A landscape with many valleys, sampled at points; each row gives a point and its height.
A ball rolls from a point to the lowest of its 4 nearest points, and stops where none of them is lower. Distance is the straight distance between rows; heights are no part of it.
j_22: -14  15 -22   0 -11 -31   2  -7  15  12  18 -16  -9 -12 -11   7  11   9  -1  25  -9  -2  -5   3  height 77
j_24: -49  21 -32  24  -5 -10 -12 -18  -7  49  -7   4  31 -49  38  11  24  22  98  73  -1  -4   9 -19  height 57
j_172:  29   6  41  25 -25  68 -13  45  14 -18 -43  -7  15  19   8 -12 -12 -20  -9 -49 -12   3   7 -30  height 306
j_818: -25  24 -21   9   5 -20 -13 -18  -2  14   4  -9 -24 -23   1  10  12   8  23  49  -5 -25 -14   0  height 242
j_836:  32  -9  22 -29  26   1  31  34  -2 -37  -4  10 -18  46 -45   0 -15   5 -39 -55  -2  18 -21  13  height 197
j_681:  21  -1  27  12 -12  83 -19  26  21  25 -45 -19  36 -20  33  -5  -6 -21  13 -36 -31 -22   8 -19  height 388
j_417:  12 -12   9  24 -11  35   6   1   3 -21 -21   3  27 -10  11  -9 -18  -9  -2 -30   1  -8   4   0  height 269
j_7:  -7   5 -22   0  14 -41 -12 -35 -14  22  31  -9 -42   1  17   2  13  -2  -7  62  13   1  -4   5  height 151
j_558:  34 -26  41 -26  23  14  30  49  -3 -37 -24   1 -21  49 -51   1  -8   6 -71 -80  -5  14  -7  35  height 104
j_813:  19  -9  30   0   7  16  25  42   2 -41 -27   3 -17  32 -32 -12 -28   2 -17 -69  -8  16  -6  -1  height 180
j_410: -28  23 -17  16 -31  18 -20  -7 -23  23 -13 -13  16 -38  27   1  16 -20  77   9  -5 -21   1 -23  height 508
j_524: -33  27 -29  10  23 -29 -22 -34  -7  25   4   6 -11 -29  15  26  15  17  42  68  -1 -14  -9  -4  height 68
j_569:  24   8  31  16 -15  92 -17  51  33  27 -58 -22  35 -22  23  -8  -6 -14  16 -39 -29 -30   3 -22  height 517
j_928:   3 -13   5  16   2  14  13   7   3 -29  -8   0  23  -3  -4   3 -30   4  -6 -28   6  -6   1  14  height 283
j_724: -38  31 -23  13   2  -9 -17 -22 -17  25  -7   2   1 -46  23  24  19  18  67  45   0 -23   0 -10  height 98
j_149: -19  18 -10   5 -32  17  -8  -5  -6  21 -14  -3  20 -37  16 -20  21 -23  55 -11 -22  -8  -4 -18  height 401
j_747:  14 -12  16  25  -6  30  15  20  -1 -32 -15   6  16  16  -4  -9 -34  -4 -11 -33   5  -7  -4  -6  height 233
j_223: -10 -19 -10 -15   3 -54   9 -24 -15  25  53  -3 -38  21  -2 -14  11  14 -29  56  27  18   8  11  height 393
j_298: -21  22 -12  10 -29  25 -16  -6 -17  27 -13 -12  21 -42  31  -9  20 -38  69  -3 -16 -14   0 -21  height 481
j_918: -41  23 -21  19 -14  -1 -10 -20 -21  30 -17  -7  17 -52  37  17  24   9  90  42   4 -17   7 -10  height 165
j_266:  -6   3  12  12 -28  34  -4  -9  -1  16 -17  -2  31 -32  19 -20   9 -24  28 -22 -27  -3   1 -12  height 251
j_542: -39  28 -29  17  10 -28 -21 -29  -6  33  -5  13   2 -47  23  24  12  28  63  70   0 -10   2 -16  height 70
j_199:  26   2  34  26 -22  51  -1  47   2 -29 -38   6   0  26   1 -14 -23 -18 -12 -60  -5  17   2 -25  height 327
j_909: -34  28 -20   3  13 -22 -25 -34  -9  26   0   6  -7 -39  17  31  14  21  52  65   1 -14  -4  -6  height 54
j_561: -14   4  -7  10  -8 -21  10 -10  17  -5   1  -4  16 -17 -13   2   0   8  -2   2 -18   0   0  16  height 116
j_696:  -1 -15   8  16 -10  11  16  -6   9 -15 -14   1  31 -13   1  -7  -3   7  -6 -19  -3  -4   3   8  height 237
j_66: -20  22 -21   1  23 -34 -22 -43  -9  20  10   3 -20 -27  13  26  10  11  31  73   3  -7  -3  -5  height 97
j_452:   5 -10   1   7   1   5  11  -1  16 -30  -1  -5  29  -9  -9  12 -15  10  -8 -15   5  -5   6  13  height 299
j_208: -19   2  -7  12 -23   1   8  -9   9  -2  -8   5  21 -26  -5  -6   6   3  17 -13 -16  -6  -3   3  height 146
j_894:  12  -9  21  30 -20  54   2  28   3 -22 -29   3  21   9  17 -10 -22 -14 -10 -38  -4  -5   2 -11  height 265
j_286:  15 -17  -4   2  12   2   7   7  16 -30  -1   2  23   6 -13  11 -29   3 -11 -24   6  -8  -2  10  height 335
j_107:  -9  12 -20  -1  29 -43 -26 -53 -11  26  27   1 -34 -13  21  19  13   0  13  74   5   3  -2   4  height 162
j_8:  42 -14  30 -38  30  -4  29  37  -2 -27   1  20 -21  54 -49   0  -7   8 -53 -51   1  22 -14  22  height 194
j_709:   7 -29  -4 -33   4 -47   4 -13 -10 -16  38  15 -29  27  -6  12  13  17 -48   9  41  23  29   5  height 96
j_808:  10   4  25   8 -14  60 -18   3  12  25 -26 -11  36 -29  31 -18   8 -23  28 -29 -40  -9   8 -18  height 253
j_95:  -8  -8   6  17 -23  16  12  -9   2  -2 -22   1  34 -26  10  -7   5  -2  13 -19 -19  -2  12   8  height 182
j_565:  17  -6  25  27 -19  55  -1  36   5 -27 -32   3  13  22  12 -14 -25 -18  -5 -44  -4   9   5 -18  height 280
j_986:  -8  14  11   5 -25  40 -16  -5   0  32 -21  -9  36 -30  30 -24   9 -38  51 -27 -40  -8  11 -24  height 256
j_174: -21  15 -13  10 -12 -19   6 -13  12   8   1  -8   4 -23 -17  -1  10   9  10  14 -14 -10 -10  10  height 44
j_806: -31  21 -17   6 -21  -6   3 -11  -4  12  -1  -9  -2 -31  -9  -4  10   1  26  23 -14 -20 -14   3  height 323
j_83:  -2   8  19   7 -18  48 -13   0   6  33 -22  -7  35 -33  29 -18  17 -32  41 -28 -50  -9   8 -20  height 254
j_169:  23  -6  38   8  -8  29  15  40   2 -42 -34   3 -10  30 -19  -6 -29 -11 -18 -68  -4  20  -1 -11  height 211
j_726:  34  -9   0 -33  19  -4   8  27   4 -37  12  17  -6  43 -36   1 -21  -2 -32 -27  19   4 -17   4  height 346
j_548:  12 -11 -16 -11  11  -9   8   5  16 -29  13  -2  17   7  -9  17 -13  11 -24  -9  13  -2   4  14  height 224
j_54:  33 -21  38 -23  23  12  32  45   4 -36 -21   9 -21  47 -46   1 -12  10 -54 -80  -5  19 -10  30  height 139
j_691:  -2  -1 -14 -20   4 -42   4  -9   9  14  36  -1 -21  15   0   6  15  11 -37  35  14  19   9   7  height 50
j_131:  -3  -7 -15 -16   9 -41   0  -2  12   2  34  -2  -9  20  -2  12  16  13 -32  21  18  19  16  10  height 51
j_328: -26  23 -23   6  19 -23 -24 -35 -10  24  11  -1 -21 -27  10  22  15  14  31  62   0 -20 -11   1  height 89
j_605:  -6  -3 -16  -8   4 -23   6   5  26 -12   7  -5  16   5 -13  12  -2   9 -17   1  -3   1   9  20  height 124
j_541:  -4 -15  -8 -32   2 -52   8  -9  -1   8  44  10 -28  29   3   8  15  17 -43  25  32  25  31   4  height 147
j_787:  50  -9  18 -42  26   1  20  26   2 -31  13  31 -26  56 -44   2  -6   4 -58 -43   3  22 -20  21  height 221
j_620:  25 -11 -16 -29  17 -24  -8   4  10 -26  25  10  -2  28  -9  23  -5   4 -40  -6  30   5   5  17  height 46
j_35:  35 -14 -12 -42  16 -17  -8   9  -5 -28  34  19 -12  40 -25  15  -9  -3 -49 -19  33   8  -7   9  height 322
j_563: -22 -31  -1 -18   8 -64  12 -24 -26   8  55   9 -37  33 -15 -12  11  25 -35  55  40  25  18   5  height 602
j_534:  21  -3  30  25 -18  80 -15  26  11   5 -39 -10  27  -2  29 -10  -6 -23  -1 -34 -11 -13   6 -18  height 404
j_313:  16  -4  29  13  -3  30  19  32  -3 -35 -25   7   2  27 -18  -8 -34  -8 -12 -45   5  12 -13 -17  height 206
j_625: -26   9  -8  13 -32  -1   8  -8   1  10 -12   2  15 -32  -5 -21  11  -5  31  -3 -23 -10  -4   3  height 208
j_815:  -8  -2 -23  -3  22 -53 -17 -60 -19  29  35  -5 -40  -5  21   2  10  -1   4  69  18   7  -3   9  height 222
j_80:  18 -13  -3 -13  24  -8   8  16   6 -37   4  10  14  19 -26  17 -25   4 -19 -27  17  -2  -9  11  height 396
j_294:  13 -12 -18 -19  13 -33  -2   8  12 -11  24   5   7  18  -6  16   9  13 -36   2  22  10  14  12  height 82
j_370:  -1  -8  14  19 -18  51   0  -3   3   3 -31   1  33 -17  28 -14   9 -11   5 -33 -20  -5  10  -2  height 227
j_213:  -8   8 -10  -5   8 -36   4  -3  18  14  28  -8  -3   6  -8   5  13   6 -23  26  -6   8   1   7  height 49
j_123:  -8   1 -21  -8  10 -49  -3 -11   2  21  40  -8 -24  13   4  -7  14   4 -32  46  10  14   5   4  height 60
j_988: -20  26 -14   6  18 -24 -15 -29  -9  20   6 -10 -26 -20  10   9   9  13  16  52  -5 -18 -16   7  height 152
j_359:  22  -8  28  24 -16  41  12  37   2 -37 -29   6  -1  22 -12 -10 -28 -13  -7 -51   4  17  -6 -17  height 232
j_385:  -7   0 -21 -10   3 -40   3  -5  14  12  36  -6 -10  11   0   2  19  10 -28  30   6   6   4   4  height 45
j_3: -17  16  -5   8 -29  33 -20  -5  -6  31 -19 -14  32 -38  18 -25  13 -41  59 -15 -26 -18   3 -23  height 300
j_933:   4  -8  16  24 -21  36  13  -4   2  -4 -26   9  31 -20  19  -6  -5  -6   4 -27  -8   1   6  -1  height 225
j_397:  26 -10  11 -13  23   1  20  30   4 -39  -1  10  -5  39 -37   2 -30   4 -23 -42   8   6 -18  -2  height 277
j_809: -34  24 -20  10 -24   2 -10 -16 -24  19 -18  -6   0 -40  10   5  20   0  63  20   1 -22  -9  -3  height 364
j_345:  27 -24 -15 -41  15 -33  -4  -3   1 -22  34  16 -24  30 -10  19   2   5 -51  -2  40  15  19  12  height 198
j_556:  -9  -7 -15  -8  15 -48  -2 -39 -24  24  49 -11 -47  11  10  -8   4  10 -14  65  24   5  -4   7  height 331
j_801: -15   4 -18   2  13 -39  -3 -18  -1  22  35 -13 -25   4  -1   2   9   3 -16  55   3  -1  -5   4  height 86
j_682:  23  11  33  17 -22  89 -18  48  28  23 -58 -18  29  -9  16  -7  -9 -21   5 -39 -25 -26   5 -19  height 483
j_585: -13  18 -24   1  16 -35 -11 -34  -7  26  26 -11 -32  -5  13   9  12   3   2  58   3  -8  -9   3  height 133
j_738: -25 -36  -1 -23  17 -63  13 -41 -33   7  54  -1 -41  29 -20 -29   4  26 -25  63  46  11  15  18  height 670
j_30:  40 -11   2 -49  20 -10   9  24  -7 -29  23  25 -22  51 -45   0 -19   3 -55 -29  20  15 -17   8  height 249
j_871:  -5  -4  24  20 -24  43   1  -1   8  19 -28   6  41 -24  22 -24   5 -19  23 -27 -31   2   1  -4  height 247
j_602:  29  -8  28 -16  21  12  27  40   0 -37 -21   4 -17  42 -43  -4 -29   3 -27 -70  -9  16 -17   6  height 169
j_971: -15 -22 -22 -12  23 -60   1 -58 -34  21  46 -13 -47  13   4 -13   2  17 -11  73  29  12   8  18  height 501

Call two points neighbours if one is among the 4 nearest of the other. Go from one point of each pair to the other, from neighbour to neighbour, staying as low as possible. Name the highest point that can't be avoided.
j_558 and j_385 => j_417
j_385 and j_620 => j_294
j_909 and j_620 => j_988
j_174 and j_385 => j_22

Where does a ball stop that starts at each point below?
j_410 => j_174
j_565 => j_558
j_681 => j_174
j_172 => j_558
j_298 => j_174
